Points on a hilly landscape, in no order, each with its height.
From any point a ball takes the steepest step (drop divided by distance) to one of its 2 nearest points. It stops when none of these is lower. Distance is the straight distance between rows; heights are no part of it.
Z863: [172 143 171 161  73 118 146 156 142 115 132  67 101 140 134 150 100  96
 113 128  90 139  93 169 142 205  83 137 115 171 134 163 107 128 115 127
 165 112 126 103 129 114 134 159 112 171 135 130 163  78 144 184 135]  h=28.6
Z119: [135 168 169 195  97 135  74 138 152 161 155  88 141 168 132 148 136 164
 141 127 124 145 102 188 158  83 108 135 110 154  78 165 109 156 129  81
 163 108 145 145  97 176 153  99 167 126 102 118 136  84 142  87 168]  h=26.4
Z985: [104 104 175 170 132 136 112 122 132 134 174 104  59 157 143 113 141 136
 129 115 173 126 115 101 134 142 153 153  96 142 120  87 121 147 144 111
 167 139 117 159 153 128 115 177 124 137  86 125 147 121 146  70 158]  h=12.8
Z406: [145 144 175 156 120  77  90 148 153 164 174  94 118 147 131 138 153 146
 144 117 130 159 101 165  97 190  89 126 105 122 176 162 167 125  98 133
  97 135 144 149 121 172 169 157  86 112 118 151 130 128 116 144 131]  h=35.0
Z412: [189  89  82 101 163 100 166 129 115 115 136 164 122 124 134 170 143 104
 151 137 142 152 116  96 149 146 125 114 117 129 172 182 133 165 123 178
  62 112 129 103 155  85 137 142  93 116 146  42 104 162 156 137 133]  h=63.6
Z408: [101 111 149  85 148 119 160 148  85 114  81 212 211  92  99 104 121 149
 125 156 122 131 189 129 134 159 111 103 174 184 129  99  74 147  78 161
 123 148 141 126  97  92 169 139 115 162 112 155 116  95 148 190 128]  h=59.2
Z165: [101  95 158 161 101 158 165 161 106 105 177  91  97 126 140 101 104 124
 146 141 112 122  93 166 150 102 107 162 143 184 113 172  93 123 113 109
 125 107 109 128  83 123 147 142 135 114 143 134 155  98 119  91 171]  h=75.7
Z711: [138 165 107 159 111 193 179  91 128  77 129 105 142 141 162 160 117  97
 141 162  40 114 114 145 129 162  60 170 101 187 121 103 135 103 112  93
 181 113 153 138 121 150 102 134 152 156  69  89 106 101 155 170 121]  h=21.2
Z100: [101 133 148 129 108  92  82 145 124  96 132 141 125 134 118  70  82 124
  46 104 104 122 124 102  94 134 159 139 101 135 138 142 147  95 149 105
 119 130  77 138 115 123 152 148  74 100 161 160 117 122 120 104 160]  h=57.6
Z381: [162  91 127 116 137  81 105 150 122 116 120 168 117 128 158 174 104 131
 177 143 111 178 118  67 145  91 161  70 157 105 137 129  96 130  87 162
  76 193 145  69 176  72 167 142 124 118 142 123 169 142 123  91 152]  h=73.4
Z843: [124 103 162 108 199 108 139 137 144 154 139 180  88  98 120 134 179  97
 173 128 123 121 164  87 141 147 127 106 155  87 126 107  89 138  51 161
 109 164 153 182 129 164 145 116 132 163 121 148 138  96  48  98 129]  h=39.2
Z204: [167 130 118 100 129  64 145 158 117 126 123 102 134 142 140 119 115 133
 111 124 127 111  84 112 114 130 113 127 166 143 172 182 102 135 104 163
  43 141 154  85 141  96 113 129 128  81 163 147 115 168 137 110 119]  h=53.0
Z301: [117 117 162 186 144 194 139 137 155 135 127  98  55 149 134 113 146 118
 138 138 168 111 142 114 134 175 130 133 122 127 128 121  81 150 102  93
 154 124 140 184 153 167 122 104 167 183  69 148 158  87 120 101 135]  h=24.3
Z527: [ 99 125 163 124 166 142 127 129 110 156 137 158 120  94 151 140 170  69
 180 110 170 137 113 110 148 153 139  95 131  76 153 150 104 160  48 176
  92 143 174 125 135 177 153  97 119 178 134 133 167 135 108 119 128]  h=43.4
Z97: [112 113  98 127 114 109 110 141 102 101 127 155 127 126 153 121  79 135
 108 118 128 138 111  90 152  84 183  85 136 114 119 147 108 149 149 151
  79 156 114  81 131  73 122 113 102 108 174 144 157 132 126  71 145]  h=70.9
Z96: [126 176 148 137 105 163 134  88 125 130 134 178 150 113 157 135 137  85
 164  89  86 105 116 204 150 104 115 153 108 153 109 108 133 116 122 100
 179  87  90 168 107 123  98 100 113 200 108 108 156 124 155 114 108]  h=35.8
Z921: [114  95 166 129 129 173 205 187 115 141  88  62 118 125 102 120 116 131
 117 162 157 166 114 147 157 164  63 104 151 222 115 127  77 148  69 118
 141  88 154 110 129 131 148 152 164 140  57 115 128  83 150 159 163]  h=66.2
Z681: [167 158 102 168 176 166  87 142 104 190 117 116 111 151  89 158 126 109
 178  81 174 128 129 183 169 116  92  74 147  99 130 162 178 128 104  50
 112 138 133 129 118 139 137 147 129 121  90 108 122 133 131 132 107]  h=29.3
Z914: [102 137 150 170 147 211 114  97 102 116 161 130 131 117 120 106  86 138
 149 123 100 112 143 144 136 126 132 113 143 139 158  92 166  84 122  72
 130 172 118 163  87 167 156 171 103  95 106 168 139  89  74 137 119]  h=72.1
Z924: [126  98 147 187 120 188 165 140 104 118 169  92 107 140 118 117  90 123
 137 132 120 133 113 142 139 142 115  99 136 136 153 193 162 107 116 102
 124 143 124 138 123 150 153 169 134 109 129 151 134 115 133 118 125]  h=74.0
Z947: [160 172 135 120 147 156 154  98 118  95  87 178 159 118 122 143 104 146
 112 124  85 119 106 141 131 115  93 152 143 151 137 143 116  98 133  86
 147 131 153 140 106 177 141 108 162 137 130 135 141 120 128 162  63]  h=49.3
Z862: [158 109 148 122 165  97 138 155 150 150  56 188 138 102  76 157 163 154
 141 132 100 113 207  89 119 148 155 135 118  91  81 115 111 146 160 169
 187 113 134 104 143 115 145  72 150 156 110 154 141 102  89 187  98]  h=56.8
Z29: [206 155 126 120  63 127 130 177 128 145  93  60 107 138  91 139 124 152
 132 115 156 133  95 143 131 112 145 176 134 107  73 116  92 140 152 152
 163 117 132  84 140 106  99  75 128 148 166 116 173 144 139 141  92]  h=24.1
Z805: [139 121 132  96 131 103 156  63 142 134 127 160 157  98 162 129 170 121
 124 140 122 122 113  84 107 143 119 149 159 102 164 126 159  97 113 181
 107 109 135 146 152 135  81 135 119 115 147 119  97 203 143 174  63]  h=70.1
Z233: [178 155 111 125 118 147 139 147 114 180 182  94 123 160 156 170 137 126
  85 135 113 128  80 150 138 114  98 156 125 124 122 141 132 110 119 146
 114 130 156  97 141 107  82 121 121 131 138 102 120 133 129 126 124]  h=44.4
Z741: [128 140 104 107 171 145 101  98 153 164 136 192 130 124 116 114 134 122
 108  68 144 138 123 103 119  97 157 140 133  37 135 122 146 141 166 134
 133 131 133 144 159 131 109  91 129 149 158 148 147 184  89 113  84]  h=52.4
Z387: [150 162 102 140  80 129  93 114 159  90 121  81 141 157  98 131  92 190
 120 155 106 142 159 117 122  87 143 125 111 116 101  77 140 128 173 106
 164 140 144 112 122 141  93 104 152  78 137 114 137 147 172 123 104]  h=64.1
Z52: [132 196  72 173  99 138  65 101 174  73 138  87 144 191 138 135  91 150
 134 142  99 149  92 136 157  74 120 104 155 124 112 113 141 151 154  77
 193 128 157 113 143 150 137 127 184  71  91  86 140 119 145 107 148]  h=60.9
Z458: [159 129 188 145 122  77 126 134 162 146 143  83 107 137 138 156 140 101
 159 156  90 161 160 116  96 220  89  92 129 122 175 168 156 116  99 149
 130 117 162 114 141 171 159 167 113 156 133 165 161 123 101 171  60]  h=28.7
Z894: [141 150 102 160 120 109  84 130 198 108 139 104 109 153 144 159  90 137
 128 123 106 166  88 113 162 129 143 109 114  96 125 170 151 147 158  96
 181 125 128  90 146 171 167 141 175 107 106  99 156 121 159 112 114]  h=57.5
Z95: [147 116 135 158  64 158 155 152 132  71 159  74 111 154 124 136 127 138
 159 160  93 127  94 178 153  83  94 168 145 217 108 158  95 163 157  92
 189  99 129 138  90 139 140 161 190  84 100 110 148  67  80  54 195]  h=77.6
Z103: [163 198  59 147 151 134  89 159 115 190 134 100 127 171 117 156 146  99
 137  93 130  87 117 205 147  96  96  89 174  81 137 171 154 133 117  90
  91 143 153 115 116 149 133  99 144 166 133 142 126  96 128 146 133]  h=35.6
Z944: [ 74 149  67  86 116 112  78  99 165 119 125 127 120 136 140 118  93 125
 111 136 194 144 135 122 140 139 184  94  71 112 120  97 168 177 195 138
 149 100  49  88 146  91  96 139  95  98 143  71 117 168 168 165 147]  h=62.2
Z764: [110  76 130 134 127 102  99 155 166 119 158 106  79 182 128  82 144 116
  85 102 198  85 114 114  64 147 150 131  72 156 152  97 140 129 146 102
 111 124 104 208 109 121 111 153 102  95 125 154  88 129 149  73 219]  h=49.0
Z43: [142 111 163 110 115 138 143 153  85 127  61 139 154 129  86 124 114 165
 163 177 114 160 185 133 119 169 100  98 150 189 130  68  75 139  96 119
 135 141 134 112  95 124 181 132 118 141  83 134 160  88 135 179 108]  h=61.6
Z996: [152 133 115 130  57 177 174 134 134 149 109  95 123 143 102 111 124 129
 129 132 140  84 129 151 110 128 152 179 118 150  79 107 109 137 167 122
 173 113 107 110 143  78  77 109 145 165 142 138 112 129 177 145  97]  h=12.6
Z48: [105 181  70 148  87 124  84 125 122 143 141  46 166 139  92 104 107 134
 128 145 172  86 113 149 121 108 130  93 129 125  89  97 168 108 171 101
 137 113  91  89 131 105  95 157 129  90 159 107  73 148 209 148 157]  h=51.7
Z229: [167 155 140  86  99  86 163 146 153 141  70 124 151 129  97 133 141 151
  73 114 182 128  90 136 117 149 153 166 112 112  84 125  63 150 131 170
 146 101 169  69 158 147  80  64 156 161 157 106 147 154 168 158 106]  h=33.3
Z963: [134 126  64 126 179  64 100 133 156 166 121 173 144 138 160 164 149 123
 108 111 135 108 146 106 132 101 123  65 153 104 180 208 139 106 161 154
  65 121 167  96 102 125 152 113 131 124 145 147  85 119  73 157 131]  h=31.2
Z639: [140  89 136 141  92  60 110 170 120  74 134  90  90 109 144 151 125 152
 129 137 154 144 131  89 111  96 137 127 110 124 109 107 170 106 141 110
  85 155  43 112 157 113 152 172  86  48 147 105 101 137 110  57 178]  h=71.2
Z202: [181 163 155 185 127 180 133 110 122 121 139 135 132 130 119 173 115 135
 139 119 110 163 112 178 161 156  85 174  86 147 127 168 134 130 123  82
 152 118 163 130 119 173 131 121 111 141 113  90 163 113 124 124  50]  h=45.1
Z835: [ 41 135  92 113 137 133  48 100 105 104 131 171 110 109 131  98  95 125
  58 130 179 148 150  92 134  93 168  70 109 144 121  41 170 140 156  80
 122 141 113 121 138  98 118 175  89  66 104 143  97 106 138  98 177]  h=62.0
Z62: [120 129 133 121 170 128 141 122  99 186 116 185 112  78 154 146 179 153
 113 137  98 121 137 142 109  78  93 154 195  81 102 121 158  59  93 131
 108 152 140 132 122 150 131 129 148 126 109 136 102 125  50 147  81]  h=15.4
Z910: [140 115  88 100 198 144  98 100 161 115 166 135 120 150 130 124 102  88
 127 100 149 125 129  75 136 163 191 139 104  63 164 148 159 162 183 146
 134 118 112 108 186 109 130 113 100 155 167 132 127 220 119 158 116]  h=57.0
Z624: [101  70 104 129 161 141 131 166 122 126 202  69  81 169 128 100 126 128
 114 119 160 115 117 108 119 151 127 101  69 150 175 177 114 144 153 117
  90 124 137 181 101 139 115 136 129 125 119 140  72 134 129  72 219]  h=43.6
Z935: [ 24 122  81  69 119 147  61 103 138 134 134 100 115 118 128 110  93 130
  71 144 187 130 170  92 134 109 154  74 103 114 119  81 179 153 198 119
 136 107  72 114 141 116 135 161  86  61 142 113  68 123 143 163 183]  h=58.7
Z494: [ 86 164 111 100 129 173 147  67 145  98 150 144 159 142 195 162 132  69
 123 133  69 105 125 162 130 112  91 138 105 187 114 107 129 120 106 114
 139 114 116 159 117 122  99 128 141 196  90 123 112 109 176 113 146]  h=29.2
Z690: [176 131 157  69 147  73 146 170 104 131  27 188 151  79  94 113 150 161
 154 126 131 134 146 144 129 143 148 168 129 114  89 150 114 114 169 177
 156  86 123 140 117 124 141 107 135 135 158 113 148 142 102 185  76]  h=60.2
Z807: [126 179 161 181 139 183 115 128 129 131 177 131  83 133 109 108 123 102
 140 108  94  87 116 166 117 128  98 156 143 128 127 106 137 118  93  41
 170 139 133 181 102 176 114 170 127 125  94 148 137  84  83 114 126]  h=70.3
Z670: [134 157 116 156 116 106  93 141 147 144 143  53  88 172 148 155 126 110
 139 116 151 137 117 134 124 156 120  88 131 148 111  77 118 130 100 137
 130 171 128  98 144  95 104 146 144 194 105 126 127  92 184 142 165]  h=42.0
Z983: [134  93 100 116 191 161  95 106 123 145 160 144 162 121 119 143 154 162
 139 130 154 154 152  82 147 111 146  80 102  54 198 190 150 155 178 160
  73 106 177 129 140 161 158  80 105 127 152 146 107 182  94 143  91]  h=43.1
Z687: [109 160  68 144 153 161 111 128 148 129 154 105 159 159 124 118 124  91
 173 105 115  82 117 157 118  81 131  97 145 114 142 134 133 153 128  74
 130 145 151 149 107 168 129 107 170 122 139 160 122 125 162 135 146]  h=27.5
Z925: [147 123  92 121  75 157 105 127 139  73 109 108 124 152  93 142  86 165
 142 136  93 121 159  76 122 102 114 144  96 115 125  51 149 144 160 125
 153 138 132 160 112 145 151 114  82  72 147 119 137 126 148 138 162]  h=66.6
Z341: [131 150 127 101 133  87 142 148 125 117 114 140 173 148 105 124 110 101
  85 107 151 120 104 118 137 185 138  94 141 168 167 175  84 138  93 164
  63 121 181  79 143 109 121 111 115 154 156 120 128 144 159 167 134]  h=48.6
Z420: [145 173 154 140  89 158 123  88 124 116 142 124 125 132 117  72 112  86
 129 111  76 114 121 124  61 169 104 187 130 112  95  57 112 107  78 132
 151 172 132 147 127 129  97 127 103 169 148 175 151 134 126 104 101]  h=65.6
Z135: [112 125  65  76 153 117 119  58 133 122 115 187 148 121 159 165 134 125
 140 132 149 149 167 101 123 128 158 106  81 106 123  91 175 160 152 156
 151 136  88 142 139  86  96 111 108 114 147  69 113 186 160 169 123]  h=65.4
Z887: [ 57 116 108 141 142 164 112  90 125  81 142 188 121 117 157 112  80 147
  59 159 125 145 130  71 135  82 197  88 130 139 138 110 121 125 152  85
 146 140  95  98 143 101 129 151 129  90  94 127 129 107 104 102 162]  h=65.1
Z299: [224 147 108 111 119  80 131 179 119 162 101  99 106 151 136 164 170 111
  96 110 104 131  76 172 125 126  45 172 145 104 123 164 140 133 125 137
 114 101 188 107 133 110 100  97 112 175 152 110 136 130 110 140 119]  h=48.8
Z882: [ 99 138 146  91 165 163 152 137  84 136  97 174 125  72 109  86 119 143
 112 122 104 106 155 115 112 109 125 179 175 102 106 120 120  79  99 116
 146 151 125 153  97 166 144 125 146 123 117 154 107  82  53 156 124]  h=5.3
Z132: [110  70 153 134 134  39 138 139 125  98 121 179 113 107 168 104  93  87
 105 124 116 144 111 101 136 134 183 114 101 132 136 132 127 124 115 130
  82 132  67 127 152  60 133 159 101 138 164 142 168 149 143  61 157]  h=70.2
Z193: [124 111 158 139  87 119 146 101 142  80 133 149 120 121 131 104 130 134
 126 139  39 137 141 107  74 146 119 184 113 145 122 101  90  94 122 134
 152 153 137 167 108 127 115 112 120 125 141 167 162 128  90 108 114]  h=63.3
Z368: [110 117 129 113 145 145 117 157  99 135 143 115 161 142 105 100 128 145
  76 115 143 134 154 103 113 176 158  96 115 113 195 207  80 159 136 188
  88 111 185  86 141  97 128  82  90 160 188 161  93 157 120 171 115]  h=43.3
Z653: [206 114 107 128 132  45 158 157 100 118  85 147  80 139 143 148 162 122
 130 115  61 143 123 130 111 122  54 195 161  96 134 170 125 106 122 169
  94 129 175 154 122  82 112 132 108 117 170 139 124 124  54 109 122]  h=52.7
Z725: [ 75  95 129 150 160 172 143 121 135 124 165 160  89 116 132  73 160  92
 114 130 207  79 103 129 125  90 165 166 115 141 133 132 141 137 187  97
 180  78  83 203 131 119  88 110 168 137 115 148 140 143 120  97 156]  h=32.3
Z241: [111 114 111  56 148 143 132  35 127 144 135 163 176 105 158 159 164 142
 128 146 139 153 127 105 131  96 123 124 112 124 161  70 149 138 112 168
 122 155 152 156 136 144  99 115 118  93 142  99  89 178 179 158 122]  h=67.9
Z35: [182 135 149 116  98 148 174 124 128  96 115  95 118 108 149 171 144 117
 185 154  50 135 141 163 108 157  47 176 138 166 127 102 118  95 107 140
 166 123 148 155  96 164 133 116 140 156 105  79 160 102 108 159  87]  h=12.0
Z164: [ 87 113 135 113 176  28 132 116 147 149 132 181 136  79 171 108 206  91
 124 115 148 107 145  99 113 119 139 124 176  75 183 146 135 109 105 162
  52 134 143 136 168 124 109 146 132 119 165 140  72 149  51 113 133]  h=31.1
Z964: [133 134 151 141  84 116 104 119 151  81 128 138 125 137 118 101  85 135
 108 116  79 108 133 152  88 123  85 172  97 179 152 126 141 109 139 104
 144 123 107 182  66 143 156 144  96  76 153 182 144 110 116 120 158]  h=60.6
Z448: [ 63 160  88 115 108 184  96  96 104 160 131  88 163 130 107 120  98 163
 117 153 177 117 156 137 156 100 156  82 120 120  95  52 164 160 167 116
 155 135  85 111 121 111 121 138 109  85 112 110  65 108 197 152 161]  h=55.3
Z18: [174 125 161 115 111  87 141 152 103 143  68 175 124  86 102 123 170 149
 161 133  98 128 140 143  96 162 107 212 112  99  91 127 157  92 136 179
 141 109 112 168 118  92 139 136  90 162 148 146 137 126  84 135 101]  h=62.7
Z684: [191 127  99 132 153 186 148 125 119 147 117  73 132 147 103 168 148 106
 182 121 166 128 145 159 149 142 102  87 131 108 156 153 125 141  99 123
 103 124 155 142 117 141 125 103 138 150 109 119 101 143 173 144  95]  h=20.7
Z982: [128 125 105  99 137 117  98 144 125 157 147 139 187 113 109 147 144 183
 102 106 128 126 125 147 141 122 115 105 129 103 159 195 123 139 160 174
  83 109 173  88 107 141 136  92 114 139 147 126  93 138  95 139 124]  h=37.7
Z884: [116 159 147  87 138 146 180 164  96 130  93 128 115 123 111  96 111 129
 120 118 141  98 144 118 147 139 138 162 180 132 113  99 103 109  88 122
 129 133 112 100 118 119 132 140 134 116 117 123 115 102 123 175 113]  h=16.3
Z880: [113  82 177 126 144 140 184 152 104 145  97  99 147 148  88 121 136 169
 138 174 140 169 169 139 136 202  65 108 135 215 157 124 105 136  89 138
 100 122 162 135  98 144 155 143 116 107  61 142 110  97 153 179 117]  h=63.8
Z238: [155 137 139 125  80 114 140 150  99 167 147 126 128 122 127 151 143 185
  82 120 127 125  93 175 115  78 110 196 108 165  67 120 139 100 137 149
 137 115 129  91 111 100 104 108 112 135 111 100 129 118 133 105 139]  h=39.6
Z650: [178 138 173 118  75 105 142 122 157 107 166  78 107 102 159 149 128  96
 171 142  60 159 115 144 111 208 106 157 113 142 129 140 126 120  79 156
 165 126 129 121 127 150 137 146 129 162 143 116 187 120 135 148  87]  h=21.1
Z926: [136  89 110  86 172 144 162 107 120 148 132 159 134 102 169 178 200 116
 123 154 162 135 113 112 128 138 132 104  96 118 140 143 132 162 108 202
  99 109 141  81 156  90 118  93 133 155 110  72  94 161 139 164  91]  h=66.4
Z28: [ 79 151 147 139 122 128 133 138 181 107 117 135 101 134 121  57 116  98
 111 107 158  69 114 135 121 121 151 152 143 135 125 110 143 125 138  89
 178  96  84 184 124 148 128 148 167 103 112 169 130 121 141 135 157]  h=40.0
Z980: [130 139 117  86 145 158 147  94 142 102  71 172 167 130 104 149 128 153
 143 126  92 105 196  95 134 114 135 128 126 135 131 105 101 123 135 127
 167 128 117 134 123 135 141  92 123 173 116 127 126 121 111 160  79]  h=53.1
Z589: [126 158 169 167 136 177 120  92 114 126 150 141 165 106 106 157 114 112
 190  97  84 136 146 198 157 153  86 161  90 126 130 114 167 124 133 100
 157 112 103 175 105 169 170 114  98 149 112 123 156 120 123 159  92]  h=40.9
Z254: [ 99 111 109  87 141 156 197  99 119  79  98 174 193 108 160 143 112 122
 153 166  91 137 171 119 159 123 115  97 157 195 156 113 106 125  89 146
 138 144 116 122  87 101 139 123 142 150 108 125  90  92 135 170 125]  h=56.5
Z372: [125  82 120  91 139 226 182  99  61 153 139  94 184 123 121 174 162 146
 138 167 155 133 150 109 130 152 130  86 103 122 127 159 104 141 123 197
 120 111 172  83 136  99  97  79 142 193 147  90  88 146 156 156 108]  h=69.0
Z959: [102 157 133 164 135 140 105 113 170 123 109 110 151 151 134 116 130 136
 158 156 114 121 135 206 136  71 110  96 146 183 114 142 100 136 121  86
 148 128 144 161  80 185 131 135 187 103  98 141 147 119 164  95 160]  h=17.7
Z885: [115 145 138 140  83 166 174 109 135  86 132  78 151 123 137 102 117 103
 144 137 117 118 107 154 135 117 152 154 159 133  94 127  87 127 138 107
 163 113 106 111 117 150 116  90 173 138 161 128 155 147 173 111  87]  h=23.7
Z904: [155  75  68 127 155 145 153 130 141 192 139  87 120 141 117 167 150 146
 170 129 179 180 151 123 164 131 130  53  98 121 135 165 125 159 167 141
 102 130 158 141 138 126 128 111 158 114  93  79 114 168 169 123 128]  h=29.4
Z111: [ 88 112 167 141 126  91 104 166 127 107 162 104  80 146 117  41  81 103
  84 115 150  75 115  96  81 178 182 163  92 133 136  91 143 131 125 112
 122 137  80 148 140  97 137 184  81 112 143 188 116  90  98  82 193]  h=54.0
Z756: [ 46 103  68 129 127 167 113 108 133  84 141 137 121 151 159 115  82 134
 121 135 155 147 117  70 160  92 200  79 127 126 135 129 116 187 168 132
 108 136 122  86 154  82 107 134 148  97 139  94 116 126 150 105 180]  h=68.1
Z125: [122 114 160 148 118  47  86 154  89 134 148 124 128 101 109 125 101 137
  97 116 141 135 123 127 103 101 122  97 137 134 126 149 183  88  99  83
  35 128  67  69 136 113 177 182 105  51 136 133 116 137 108  60 135]  h=73.3
Z669: [ 87 149 144 108 115 127 106 104 171 156 105 150 174  91 124 121 125 181
 100 133 143 149 114 136 126  97 174 155 146  94  92 140 140  89 157 105
 161 132 124 115 154 201 151  94 177  91 152 131 149 158 139 139  71]  h=49.6
Z661: [121  89  68 157 174 157 155 133 140 124 169  66 100 162 120 129 120 110
 152 127 163 142 122 129 143 130 122  39  99 118 158 192 140 164 173 114
 133  94 175 138  99 123 109 143 165 111 108 115  99 152 171 119 202]  h=37.0
Z855: [174 116 109 164  97  96 111 169 137 127 148 100  68 168 130 147 102 101
 138 117 118 134 105 149 162 164 105 130 125 178 122 137 104 148 135 131
 149 119 132 110 146  81 130 160 117 183  76 112 140  74 138 122 187]  h=35.7
Z987: [ 99 116 108 128 155 209 107  96 110 166 158 144 167 136 129 140 120 132
 122 132 158 128 139 114 136  89 183  91 135  48 143 146 184 136 181 105
 130 146 141 123 151 162 119  98 128 113 132 157 132 167 126 127  76]  h=48.0
Z482: [151 135 101 107 150 106 130 152 120 111 149 138 102 130 129 139  91 118
 131 134 121 124 132 106 170 174 169 143 106  97 163 168 148 139 146 144
  95 110  85 111 153  89 144 129  82 134 173  84 118 155 124 159 139]  h=60.7
Z389: [105 133 130 104 159 106 111 103 116 169 141 137 161  90 164 129 180  72
 156  95 162 102 110 142 129 122 114 115 181  85 166 158 135 108  94 171
  28 132 159 120 135 156 121 114 121 159 170 163 106 142  94 105 115]  h=37.5
Z776: [129 106  86 113 170  66 136 149  95 193 133 167 119  96 167 150 197 132
  81 127 124  93 137 122 118  81 120 133 175  91 148 173 171  66 137 148
  65 126 108 109 143 115 138 140 140 117 139 120  90 117  54 135 117]  h=23.3
Z121: [130 103 179 118 128  86 148 104 100 130  86 203 163  92 117  87 148 125
 123 127  93 132 139 119 101 161 127 164 142 135 121  80 131  87  97 164
 119 133  99 162 120  76 115 171  67 132 124 140 152 167 145 106  97]  h=65.0
Z640: [130 111 133 121 132  83 141  92 129 108 103 176 165 107 161 157 131 121
 144 142  81 174 121  74 161 133 151  97 143 119 124 143  95 118  88 172
  97 173 160  70 174 132 144 151 129 160 137 121 154 149 122 160  83]  h=75.3
Z480: [139 144 139 140  85 115 102 158 148 142 128 160 129 117 140 142 115 183
  91 112 125 134 101 208 159  44 115 176 137 173  75 160 118 136 159 109
 135  99 119 116  86 131 149 118 167 103 129  88 163  92 130  83 153]  h=33.8
Z755: [134  81 163 137 147 125 144 169 147 138 118 130  72 153 121 133 152 125
 156 130 158 144 150  91 114 120 144 123 134 150 130 107  54 146  82 133
 112 154 144 139 144 144 164 106 170 160  88 145 132 116  91  78 137]  h=32.7
Z507: [ 97  63 151 120 142  76 153  83 111 107 109 231 153  92 155 102 134  98
  91 148 118 153 146  91 116 142 187 114 101 116 119  45 132 130 134 129
 121 169  97 151 153  71  96 161  95 131 103 157 168 147 114  83 133]  h=67.5
Z139: [145 112 123 108 101  90 107 162 126  66  85 108  76 116 105 128  98 174
 122 154 119 142 181  46 101 116 141 152 113 123  83  72 132 113 137 123
 143 137  88 142 114 117 141 138  82  67 132 138 126 109  92 109 188]  h=68.9
Z979: [ 56 166 175 126 124 112 114 109 162 151 130 132 151  96 134  79 131 135
 123 108 137 106 122 170 105 134 152 121 145 104 122 105 158  96 126 121
 174 143  85 155 130 195 142 135 172 127 133 166 135 126 141 128 107]  h=45.3
Z909: [101  91 148 163 115 150 118 115 118 138 165 143  96 117 109 102 184 157
  98 127 179 110  82 138 118  80 143 179  87 153  84 103 177 129 173  95
 158  83  81 193 123 112 110 161 144  93  89 118 132 117 124  69 165]  h=24.0
Z851: [139 177 179 140 119 136 102 118 131 148 153 108 127  95  97 100 135 112
 153 102  79 118 127 139  84 149  98 193 125  99 112  60 171  65  78 105
 163 191 129 181 116 168 131 177  96  97 117 149 135 132  93 139 105]  h=68.0
Z901: [148 147 131 128 106 156 174 130 143  96 108  72 100 109 142 146 137  93
 213 131 133 120 141 138 140 112 142 138 165  54  86 145 122 126 101 132
 154 130 106 124 140 169 110  99 185 163 165 108 164 165 144 127  83]  h=31.4
Z941: [173  84 147 112 105  46 135 153  76 102 108 153 123 135 122 102 138 146
 100 128  83 106 124 106  73 127 100 180 169 157 172 165 113 106 132 166
  58 120 146 129 103  91 110 124 115  96 205 177 120 131  76 119 145]  h=55.8
Z798: [114 148 112 156  95  91 102 139 115 178 147  37 143 162 104  92 116 108
 167 117 179 109 115 158 121 146 129 106 123 134 113  75 118 148 127 118
 113 130 109 143 139  73  98 153 115 149 130 119 102 135 211 102 157]  h=47.3
Z499: [ 90 139 139 192  97 145  94 100 168 129 109 129 157 146 137 132 112 172
 101 129 139 175 126 119 136  93 165  89 132 119 104 158  99 135 147  92
 163 139 139  90 163 192 153 100 172 123  90 132 165 144 137  94 102]  h=53.6
Z345: [135 135 128  91 139 132 183 180 118 136  55 134 136 130  89 112 158 133
 103 135 184 108 144 113 134 137 175 131 155 148 100  87  57 155 115 171
 149 125 135  83 165 100  99  85 158 146 132 107 118 130 138 161  95]  h=26.5

Call two points neighbours if one is among the 2 nearest of the other. Go from one point of each pair to the other, from neighbour to neighbour, staying as low as possible. Name the highest point that can't be avoided.
Z935 / Z882 -> Z805
Z996 / Z985 -> Z527
Z684 / Z959 -> Z103
Z996 / Z882 -> Z229

For each start below, name the point where the ball stops.
Z165 -> Z684
Z741 -> Z882
Z52 -> Z985
Z43 -> Z35
Z125 -> Z684
Z941 -> Z959
Z204 -> Z882
Z132 -> Z35
